Each row is a point on a tangle of strands that fork, close into loops and nearly touch. The rows are in no order.
Points whose rows are less than 48.8 apart are linked; no others are. Some points are linked to none.
q_665: [-14  24  17 -16 -16  -4 -24  28  38  16  26 -24 -26 -14   6  17 -10   9
  -4   9  -7 -10   9  -3 -27]
q_149: [-34  16   2 -12   6  10  -9  18  17  -2 -23 -12 -18   3  26  -2 -29   0
 -25   0   2  -5  -8  14   7]
q_576: [-19  11  -5   0 -16   5  -9  16  22  13   0 -19  -8  -1   1   1 -18   8
 -11   3  -4  -1  -4   6  -5]
q_224: [  6   4  10  10  29   4   0 -20 -27 -34 -30  12  -8  15  17 -12   9  -5
 -18  -8   6  10  10 -10  29]
q_645: [ -4  25  28 -19  15   4 -16 -17 -16 -17   6   9   5 -29  13 -18  -6 -27
   8   9 -10   0  -7  12 -29]
q_638: [ -8 -11  -7   3  10  -5 -30  18  29 -44  -4 -29  -2   2  12  -4  -3   6
  23   7   4  14 -30 -11  23]
q_748: [ 12 -14  -8  13   8   4 -26  -4   1 -52  -7 -28  13 -11  -1 -23   4  -6
  17  -2   8  25 -21 -14  13]
q_241: [-13  12  -3 -13   6   2 -28   9  19 -16   6 -18  -1 -12  17  -5 -16   2
  11   3  -2  14 -24  -5 -17]
q_820: [ -4   3  -6   0   4 -13   0   6   1 -12  11  -4   1  -8 -17   8   4   3
  29   3   8  13 -15 -18  -3]
q_454: [-20  19  11 -28  -6  -2   1  17  13  33  19   3  -9  -6   7  21 -10   1
   2  27 -15 -21   5  14 -24]
q_509: [ -6  19   2 -17  14  17 -11 -13  -4  -7 -14  11  -5   3  45 -16 -30 -12
 -27  -4   1  -9  -6  27 -13]
q_409: [  3   9  13   4  27   3  23 -21 -29 -20 -27  26  -9  26  12   2   8  -2
 -21  -9  10   5  15 -13  30]
q_986: [ 15  -9 -25  11  -2  10 -20  -6   2 -37  -8 -25   8 -12  -4 -20  -4  -1
  12 -14   9  27 -20 -17   1]
q_958: [-24 -26 -13  10  12 -12  14  26  14  -1 -29  -4 -15  26   3  14 -10   9
 -15 -10  18 -13  -9  -5  40]
q_964: [ -5  27  24 -29  13   0  -2 -17  -7  -4  30  13   2 -33   1 -10  -2 -25
   9  11  -7  -5   4  10 -34]
q_176: [ 10 -16  -6  21  -6  -3  17 -12 -13  29 -32  18  10  41   2  14   7  19
 -20 -16  14   2  16  -2  24]
q_682: [ 14  10  10  -8  -6   7   8 -28 -13  26  12  28   1   6   9   0   8  -6
 -28  13  -1 -28  37  32 -15]
q_617: [  8   9   7   6   7   1  21 -24 -25   8 -28  29  -4  29   5  13  10   6
 -28  -8   7   3  27 -11  22]
q_599: [-19  19  -3 -14   2  18 -14   5  13  -4 -17  -6 -12   0  33 -14 -35  -8
 -28  -1  -4  -7 -11  25  -9]
q_911: [ 13 -15   5  18  31   3  -4 -14 -19 -45 -23  -2  -4  15  15 -17  10  -6
 -16  -9   8   9  -2 -10  39]
q_691: [-16 -23 -11   8  18 -10  -1  14  11 -33 -11 -15  -4  19  11   2  -3   1
  -1  -8  14  -1 -19  -3  44]
q_848: [ -5  -9  -7   9   9 -18  11  14  -5 -21   9  -7  -1   4 -19  14  12  -1
  35   2   8   9 -11 -16  16]
q_753: [ -3   6   8  -9  -7   4  18 -11 -20  42   6  18   7  11   0  15   6  -3
  -8  10  -6 -19  11  20  -6]
q_85: [ -1   6  12   2 -24  -2 -32  25  44  22  29 -36 -22 -18  -2   5  -5  21
   0   4  -4  -8  12  -4 -25]
q_514: [ 19  -5   5   6 -14 -11  11  -4   2  13  29   3   4 -27 -43   3  22   9
  36 -18 -10  19   9 -31 -17]
q_505: [  7   2  -4  15 -10  -2  13 -15 -19   2  -1   6   6  -6 -17   1   3   2
  -1 -10   6  10   7  -6   4]
q_644: [ 13  -5   9  -1 -17  -3   9 -14   0  30  39   6  10 -14 -20   2  16   2
  10   8  -6 -14  27  15 -24]
q_196: [  1  11   5 -12  13  14 -28  -7   0 -28 -10 -10  11 -15  27 -23 -17 -20
   2   5  -4  10 -22  10 -18]
q_45: [  7 -16   9  12  17 -12 -25  -1   3 -54   2 -25  12  -7   2 -17  12 -12
  21   8  -2  15 -24 -15  21]
q_100: [ 28 -13 -25   1  -9  25 -27  -9  22 -28  10 -28   8 -27   5 -27 -16  -7
   4 -17   3  31 -12 -16 -29]
q_606: [ 19  -1 -20  18  -3  13   3 -24 -22 -22 -21   8  -5  -7  -4 -10   8   4
 -20 -21  -4  23  17 -16  13]
q_282: [ -2 -32 -14  20 -14 -13  27  28  -7  34 -18   5   8  38 -21  18  22  15
  17  -4  -2  -9   3   4  16]
q_555: [-17   5  -9  -4   6   1   8  11  -4   7 -13   4   0  10   6  10 -16   9
  -8   2   9  -1 -11   6  17]
q_172: [  4  12  13 -10  -8   7  13 -23 -22  38   1  31   3  12  11   9   5  -7
 -24   9  -1 -27  25  28  -4]
q_431: [  9  19   3 -10   3  15  -2 -25 -18  -7  -2  18   1 -12  15 -10  -7 -16
 -25  -5   0   0  10  12 -13]
q_318: [-26  23  10 -27  13   4   7   3 -10  14  -8  17  -3   4  19  11 -18  -8
 -10  13   2 -16  -9  21  -4]
q_773: [  0  23  24 -23  12   0   2 -15 -13   0  27  17  -2 -35 -14  -5   8 -18
  20   9 -11  -1   7  -3 -28]
q_348: [ 15 -10   0  12 -14 -20  23   8  -6  17  19   2   5  -9 -47  12  32   7
  47  -5  -9  10   4 -30 -14]
q_416: [ 19  -5 -28   1 -14  27 -29   4  37 -15   8 -35  -5 -12  11 -24 -23   6
  -7 -12   1  16 -17 -11 -20]
q_482: [ 20  -8  13  -2  -9   0   7 -22  -2  17  37  16   3 -34 -25  -9  18  -1
  -3   1 -15  -7  41   2 -23]
q_324: [  2   7  11  -8 -15   0  17 -12 -15  38  24  17   8  -6 -14   9  10  -5
   2  14  -9 -18  16  14 -17]
q_15: [ 20  -4  -2   6 -17 -12   2  -4   7  13  33  -5  10 -22 -30   2  10   9
  25 -12   0  14   4 -20 -21]
q_66: [ -4   5  -5   7 -26   0 -19  13  40  14  16 -34 -11  -5  -1  -6 -12  20
  -6  -1  -7  -1   4   0 -17]
q_6: [  2 -24  -5  19   3  -9  28   5 -10  32 -35  17   3  48   0  20  10  19
 -15 -13  17  -9   8  -4  31]
q_178: [  6 -16  -2  15 -18  -2  22  -5 -20  36  -5  13  11  19 -18  14  19   8
  10  -5  -2  -7  13   6   6]
q_522: [-24  25  14 -21 -12  -3 -12  22  28  23  20 -12 -19  -9  10  16 -13   7
   5  18 -16 -14   4   4 -21]
q_408: [ -8 -27 -10  14   8 -16  25  23   3  19 -30  10  -3  38  -2  19   7  17
 -17 -10  15 -17  -2  -5  36]
q_445: [-28  10  -7  -6   1   3  -3  19  16   3 -16  -9  -9   5   8   6 -22   8
 -15  -1   0  -4 -11   7   9]
q_184: [  5  -2  -5   5 -20 -10   8  -1   4  20  21   0   9  -9 -21  11   8   6
  19  -3  -1   3   0  -6 -14]
q_766: [  2   6 -11   2 -22  21 -28  15  46 -11  -1 -46 -19  -8  12 -20 -26   2
 -21  -7  -1   5  -5  -5 -25]
q_307: [-10  20  16 -18  10  -1  12 -10 -26   4  12  15  -2 -20 -15   7   9 -13
  20  12  -5   1   5  -4 -14]
q_83: [  2   9  -5 -12  -9   4  -7  -2  18  11  24  -4   6 -12   6 -12 -16  -1
 -17  11  -4 -15   7  19 -23]
q_997: [ 16   5  11  -8  -4   5   8 -27  -6  13  35  29  -3 -32 -18 -13  14  -7
 -15   7 -19 -14  44  12 -23]
q_109: [  3 -21 -11  12   1 -20  30  24  -7  -3   2   5   0  16 -26  17  17   1
  25   1   6   0 -12 -11  22]
q_183: [ -2  25  11 -13   8   6   9 -19 -26   6   4  23  -1 -13   1  -1   1 -18
  -7   4  -4  -8   9  11 -11]
q_26: [  4  18  11 -14  15  16 -13 -20 -16 -22  -3   9   6 -17  21 -23 -10 -19
  -9   0  -4   2  -7  13 -22]
q_438: [  9 -14  -3   5 -20 -18  20  25  -3  30  13   3   9  10 -31  20  28  12
  41   7  -9   3   0 -14 -15]
q_731: [  7  -1   8   6  -1   3  24 -24 -19  26 -32  28   9  38  13  17  10  12
 -26  -6  12  -2  24  -4  21]
q_312: [  5 -35 -15  18  -7 -21  38  31  -9  13 -10  12   1  37 -27  17  27   5
  16  -7   3  -6  -1  -6  26]
q_465: [-19 -22 -11   6  19 -11  12  17   6 -13 -17  -1  -7  24   6  13  -2   5
  -6  -6  16  -6 -19  -6  42]
q_594: [ 10 -19  -7   5  -8 -21  31  33  -9  11   6  10   1  12 -35  24  30   4
  40  10  -2   2  -6 -14   1]
q_239: [  0   4   4  -9  13  11 -42   5  21 -32  -7 -22  11 -17  21 -18 -17  -7
  15  11  -8  15 -30   2 -20]
q_857: [  9  -4  -4  21 -14  -3  21 -12 -21  19  -1  11   9   2 -22   9  15   5
   8 -10  -8   0  15  -6   5]
q_926: [ 17  -7 -21   6  -6  15 -21 -14   6 -31   5 -18   9 -21   0 -22  -8  -6
   6 -13   7  28 -10 -13 -14]
q_534: [-12 -20 -14   7  13   1 -24  15  18 -42 -20 -29  -4  10  13 -15 -10   2
   3  -4   9   6 -30  -3  35]
q_453: [ 10 -25  11  20  22  -2 -16  -7 -14 -51 -17 -16   4  13  15 -20  12 -16
 -11  -6   4   5 -18  -9  44]
q_405: [ 11 -18  20  16  21 -11 -19  -2 -12 -53  -5 -21   8  -6   7 -17  12 -18
   8   9  -8   8 -19 -13  35]
q_308: [-23  24  10 -27   3  -1   5   6   1  22  14  12  -6  -3  12  11 -15 -10
  -5  20  -9 -19  -4  22 -19]
q_486: [ 14 -21 -34  26 -32  16 -14  -7  24   1  -5 -26   9   1   2 -17 -10  17
 -21 -20  -1   9  -3  -2  -1]
q_189: [-23   9   2 -14  15  -1   9   9 -11  13 -20  17  -2  16  15  15 -18   0
 -12   8   9 -11  -4  10  19]
q_193: [  4   3 -12   4  -6  -6   7   3  -1   6   7   1  10  -5 -17  10   0   3
  13  -3   6  10  -6  -7  -1]
q_462: [ 19   5  11  -4  -5   4   5 -31 -11  16  22  30   2 -17  -5  -7  12  -9
 -24  13  -5 -23  45  26 -21]
q_400: [ -2 -19  -5  11 -13  -7  25  16 -11  36 -12  12   8  22 -16  20  15  16
  15   2  -3  -8   5   5   8]
q_316: [-15   5  -6  -5   6  -3 -34  21  33 -28  -3 -25 -10  -8   6  -1 -13  12
  19   3   2  17 -25 -13   2]
q_733: [-11  27   8 -20  17  10  -3  -9 -12   0 -12  21  -3   6  32  -6 -20 -10
 -20   2   5  -9  -7  23  -3]

How many points has the smallest loop of links through each point below? Write - if it is on no loop.
q_348 -> 10
q_555 -> 8
q_307 -> 7
q_522 -> 11

A piece is all that can be reached along the links. How many separate loops has the piece of each point below (a circle has one, a figure eight two, a Y none), and how many tips (points with one link)?
q_184 -> loops 2, tips 0
q_241 -> loops 1, tips 1
q_149 -> loops 2, tips 0
q_172 -> loops 1, tips 0

Name the points in between on the shortest way along the links from the first point to the second, in order.
q_731 / q_239 -> q_176 q_6 q_408 q_958 q_465 q_691 q_534 q_638 q_316 q_241
q_445 / q_522 -> q_576 q_66 q_85 q_665
q_416 / q_6 -> q_100 q_926 q_986 q_748 q_45 q_405 q_453 q_911 q_224 q_409 q_617 q_731 q_176
q_555 / q_522 -> q_189 q_318 q_308 q_454
q_348 / q_857 -> q_514 q_15 q_184 q_193 q_505
q_534 / q_307 -> q_638 q_316 q_241 q_239 q_196 q_26 q_431 q_183
